Each row is a point on a landscape with many valleys, with its height.
A ball rolls from a point to the lowest of its 4 nearest points, and stops where none of them is lower. Distance is the straight distance between rows; heights are no part of it.
zifer: [  4  -5  10  30   3  -6  -3   7  11 -33   8  20  13   2  -7  -4  18   3
   6 -10  12]  (h 273)
zuvo: [-12 -10  11 -10  -7  13  -9   9 -30   4   6 -16  -7 -10  17 -13 -25   4
 -16   3 -30]  (h 218)
tupuf: [ 25  21  24  32  15 -22   5   2   8 -10  -7  22  17  10 -22  -3  36   5
  30 -20   7]  (h 275)
nad: [ 15   5  17 -25 -11   2  28 -29 -37  56  -2 -30 -15  10  16   8  27 -19
  11   5 -11]  (h 308)
ker: [ 22  19   9 -14  10   0   7 -12 -22  31 -13 -23 -11   0   6   5  14 -14
  -3  -7 -19]  (h 193)
Fegak: [ 29   7  24   1  -4   3  40 -33 -28  48  -3 -12 -25  21  21   1  41 -18
  20 -18   0]  (h 443)
Gekos: [-10 -13 -21  16   5 -10  -7  37  31 -24  15  11  10  26 -77  15   3  -7
  11  13  66]  (h 415)
belot: [ 28  12  16 -16  -2  -2  25 -28 -25  50  -6 -26 -27   8  12  11  27 -13
  13  -7  -9]  (h 515)
Kanaz: [-12  18  -2 -34 -11  10   0  -8 -47  32 -10   3  18 -21  29 -26 -27  26
 -16  30 -44]  (h 310)
kuf: [-26 -14   0 -19 -31  17  -9   4 -31   7  -2 -13  -3 -21  25 -19 -39  13
 -15  14 -33]  (h 270)
Lenum: [ -5  15 -14 -51 -12   4  19 -36 -42  61 -17  -9  23 -13  38   2  -2  15
  -6  41 -33]  (h 351)
kape: [ -8 -16   1  19   5   9 -11   5   8 -29   8   7  -2  -2  18   0   6  -7
  -3 -14   2]  (h 264)
vero: [-20 -20 -18   1  -9  16 -20   4  20 -25   4  -5 -15  -4  15   4 -23  -7
 -10  -7   1]  (h 361)
turog: [-15   1   5 -19 -11  11  -8   7 -41  13   0 -12   7 -21  19 -20 -35  11
 -14  10 -42]  (h 248)
rino: [-35   9 -31   4  21  10 -26  32  60 -49  14  33  -7  -8  -8 -18 -59  30
 -35   6  23]  (h 353)
fulev: [  6  14   5 -43  -7  -5  18 -22 -40  53 -14 -20   5 -10   9   5  -2  -3
  -3  26 -30]  (h 196)
Sogo: [ 33  15  17   1  -1  -2  28 -29 -12  39 -13 -18 -26  15   9  10  36 -13
  14 -16  -7]  (h 772)
Zuze: [ 34  18  16  25  16 -23  10  -7  12   1 -12  15   7  15 -17  -3  35   4
  26 -15   3]  (h 286)
nufur: [-11 -14 -18  20  -4 -15  -4  33  29 -24  15  12   8  29 -73  14   7  -5
  18   6  65]  (h 410)
kinap: [-24  13 -32   0  17  -1 -23  27  61 -42   7  33  13  -5 -15  -8 -43  18
 -24  12  26]  (h 336)
zan: [-11 -13 -36   2   3  -8 -14  12  49 -35   0  23  10   4 -12  15 -13   6
  -8   8  31]  (h 166)
Rated: [-16  21 -20 -49  -4   4  12 -35 -42  54 -21   1  21 -20  45 -14 -16  31
 -12  39 -39]  (h 451)
Gom: [ 11  11  17  24  20  -6  -4   2   1 -19   2  13  10  -1   3  -7  24  -3
   7 -18  -5]  (h 165)
rebo: [  0  -5  16   9  10  10 -15   2 -14 -17  10  -6  -6 -10  18  -9   1  -8
  -8 -18 -15]  (h 185)
fetik: [ -8  -1  13  -1   3  11 -10   7 -25  -3   7 -14  -6 -13  16 -12 -17  -3
 -12  -8 -22]  (h 162)
lum: [ -5 -13   5  28   0  -1  -1   8  15 -35   7  21  17   1  -6   1  23  -3
   5  -9  15]  (h 300)
sug: [ -1   4  10   2   8   9 -10   7 -17  -6   6 -11  -6 -11  15  -5  -5  -7
 -10 -15 -20]  (h 230)
suz: [ 25  26  17  -6  18   1  -1  -7 -20  21  -6 -14 -10  -4  12   0  12 -12
  -2 -13 -18]  (h 187)
pul: [  7   5   4 -36 -16  -2  32 -27 -43  63 -11 -27   2  -4  15   8  11  -8
   3  24 -24]  (h 262)
rem: [-15 -22   3  28  -8 -15  -1  23  16 -35  13  19  17  15 -47   4  18   1
  20  -1  41]  (h 349)
dib: [-18 -11 -31  -7  -3  13 -26   7  43 -31  -3  -4 -20 -10   5   8 -40   6
 -12   2   6]  (h 449)
dibe: [ 19  21  13   2  20   0  -4  -6 -11   4  -2  -5  -4  -4  10  -4  14  -9
  -5 -13 -18]  (h 144)
toz: [ 22   5  35  -1  -6   5  47 -31 -38  60   5 -29 -22  18  19  -4  39 -16
  19 -12   1]  (h 326)
Dofe: [-13 -16 -31   1  -3  10 -21   4  48 -31  -2  11 -12  -2   4  14 -33   1
 -12   1  11]  (h 333)
keb: [-21  -4 -32   8   9 -10 -19  28  59 -37   3  26  22   4 -38   7 -26  14
 -10  11  35]  (h 377)
vam: [  6  15   8 -36  -2  -1   4 -11 -41  44 -12 -17   8 -20  10  -3 -13   9
 -13  20 -37]  (h 219)
gimu: [-10 -23 -13  11   0  15 -18   2  19 -30   7   2  -7  -4  18   3  -9 -10
  -8 -14  -1]  (h 305)
nek: [ 35  21  13  17  15 -12   4 -12   3   1 -13   7  -1   5  -1  -1  35  -3
  14 -18  -5]  (h 263)
padot: [ 23   7  20 -11  -3   3  37 -29 -33  52  -2 -26 -25  16  17   3  36 -17
  16  -6  -2]  (h 409)
Ritep: [-16  -9 -26   6   7 -18 -15  32  46 -32   6  25  26  15 -64  11 -11  10
  -3  14  47]  (h 450)
Miv: [ 38  10  16  12  -2  -5  31 -30  -3  34 -16  -4 -14  23   8   1  44 -10
  26 -14  -3]  (h 452)
keme: [  5   1  16 -29 -15  -3  40 -26 -48  64  -4 -31  -5   6  11   8  22 -13
   6  11 -12]  (h 291)
Bafi: [-28  11 -29   1  15  10 -32  24  51 -41  11  21 -22 -16   0 -17 -70  24
 -32   2  18]  (h 371)
Fater: [ -1  -5  17  34  11 -15   3  13   7 -29   7  23  22   9 -19 -11  28   6
  21 -11  20]  (h 313)
nos: [-12 -18 -23   7  -3 -11  -9  17  48 -35   2  22  14   4 -29  16  -6   0
  -4  13  37]  (h 285)
vuzi: [ 23  17  10 -26  -1  -4   8 -16 -28  45  -8 -28 -11  -1   4   9  13 -13
  -1   5 -25]  (h 63)
baviz: [ -8 -17   7  35  -7 -17   2  25   8 -32  15  18  15  18 -46   2  19   2
  29  -3  42]  (h 342)
Memut: [  9  14  12  14  18   2  -6   0  -6 -12   3   4  -1  -2  13  -6  13  -6
  -3 -13 -10]  (h 88)
farit: [ 14  14   8 -31  -1  -1   8 -15 -41  44 -10 -24   1 -10   7   4  -1  -3
  -8  15 -30]  (h 171)
febur: [-13 -20 -22  12  -5 -10  -6  16  42 -35   1  22  14   7 -27  17  -2   3
   2   8  38]  (h 299)
rumiv: [ 42  16  14  16   9 -15  19 -20   4  16 -20   4 -10  18  -2   4  38  -6
  21 -16  -3]  (h 337)
kiper: [-20 -13   6 -10 -17  22 -14  10 -24  -2   7 -16  -8 -16  16 -14 -34  -1
 -11  -2 -28]  (h 256)
zinev: [ 30  25  15  14  20  -6   2  -8  -1   3 -11   6  -1   0   3  -1  25  -8
   3 -17 -10]  (h 214)
rak: [ 29   6  35   9   1   5  51 -33 -34  58   7 -13 -21  30  25 -12  44 -12
  26 -22   3]  (h 359)
semib: [  3  -3  10  26   9   4  -4   3   7 -27  10  12   8  -2  13  -6  17  -3
   3 -15   4]  (h 225)
tavod: [ 21  12  21  33  16 -20   3   4   6 -16  -2  21  17   3 -10  -9  30   6
  20 -12   6]  (h 244)
malin: [  8  13  13 -19   9   1  -4  -1 -36  23  -3 -21  -2 -11   9  -6  -7  -4
 -10   2 -30]  (h 204)
Fufu: [-17   3 -31 -11   9   9 -31  11  52 -29  -1   5 -23 -14  -1   4 -55  14
 -21  -1  11]  (h 547)
zavev: [-12   5  -2 -26 -20   9  -3  -4 -48  25  -6  -6  14 -25  22 -26 -35  28
 -17  20 -42]  (h 283)
bil: [  0  12  13 -25  -5   2  -2   1 -41  29  -2 -14   5 -18  15 -12 -23   6
 -14  15 -43]  (h 228)
reti: [-12   0 -34   0  10  -4 -22  14  63 -34   1  27   9  -3 -18   8 -33  10
 -17   8  23]  (h 282)
lur: [ -2  18   4 -39  -4   1   3  -8 -45  36 -14 -12  15 -21  16 -13 -21  17
 -17  22 -41]  (h 233)
regep: [-10 -12   8   9   3  14 -17   5  -5 -17   9 -12 -11  -9  23  -5  -6 -13
  -9 -14 -17]  (h 269)
bikib: [-21 -21 -18  -6 -20  20 -19   6  10 -18   1 -11 -25 -12  18   6 -38   0
 -11  -2  -8]  (h 416)
bimu: [  4  17  -4 -43 -10   1  12 -21 -43  50 -17  -9  22 -18  22  -4 -14  17
 -10  39 -41]  (h 304)
Zozo: [ 36  25  12  -2  14  -4   8 -18  -5  24 -10 -10 -15   6   5   8  25 -12
   1 -16 -12]  (h 406)
vomig: [-15 -16 -25  10  -1   3 -14   9  42 -35   5  13   3  -1   0  16  -9  -4
  -2   0  19]  (h 242)
pufop: [ 15  19  15  -9  17   3  -7  -1 -26  14  -3 -17  -5 -10   7  -4  -3 -11
  -8 -10 -26]  (h 184)
rufim: [-10 -21  -7  22  -7  -3  -6   9  27 -37   4  17  14   6  -7   7   8  -3
   4  -1  20]  (h 306)
Kego: [-11 -23  -9  20  -8  -7  -2  13  30 -36   9  19  19   8 -16  10  18   0
  10   0  28]  (h 332)
nobod: [-14 -21  -5  28  -2  -9  -5  31  17 -22  19  10   4  32 -66   7  19  -5
  27  -1  61]  (h 378)
Zego: [ -8 -21   6  31  -4  -5   6  10   9 -37   7  20  22  10 -17   1  22   4
  13  -4  25]  (h 323)
nov: [  9   2  33 -14 -10   0  46 -28 -53  64   6 -32 -18   7  13  -1  33 -15
  16  -1  -3]  (h 301)
dul: [-11 -17 -20  10  -1 -13  -9  24  47 -34   4  22  18  13 -41  15  -5   4
   3  10  43]  (h 369)
boseb: [-10 -21  -7  19  -2   3  -6   6  23 -33   9  16  11   4   9   7   7  -4
  -1  -3  14]  (h 290)
ver: [-20 -13 -30  -8 -12  12 -24   5  31 -24  -6  -9 -25 -14   8   7 -51   3
 -15   4  -1]  (h 468)
gitim: [-13 -24  -9  18 -12 -13  -4  20  29 -34   7  16  21  15 -33   6  12   2
  14   4  38]  (h 376)
Taful: [-15 -19  -2   3 -11  19 -15   4  -2 -19  11 -11 -14  -9  19  -6 -17  -8
  -9 -14  -9]  (h 363)
kida: [-29 -23 -15 -12 -34  18 -15   4  -4 -10  -2 -17 -25 -16  18  -5 -48   8
 -15   4 -20]  (h 439)
nuv: [ 28  16  16 -12   4  -3  21 -25 -19  36 -11 -16 -20   8   6   9  27 -14
   9 -11  -7]  (h 633)
laz: [ -9 -18  10  35  -2 -14   3  21   5 -32  15  21  22  12 -34  -4  23   4
  22  -2  32]  (h 334)
Tegig: [-19  -7 -33  -4   4   5 -27  10  55 -32   2  12 -11  -8   0  10 -37   9
 -16   1  15]  (h 417)

Call two points neighbours if one is among the 4 nearest of the other. Go from one point of each pair to the other, from neighbour to neighbour, staying as low as possible. Name the highest point that can't be avoided.
zan and vuzi | boseb
vuzi and Memut | ker
fetik and Memut | rebo

For each start below, name the point where the ball stops.
nobod | Memut
Fegak | vuzi
lum | Memut
padot | vuzi
bikib | Memut
nufur | Memut
rak | vuzi
belot | vuzi
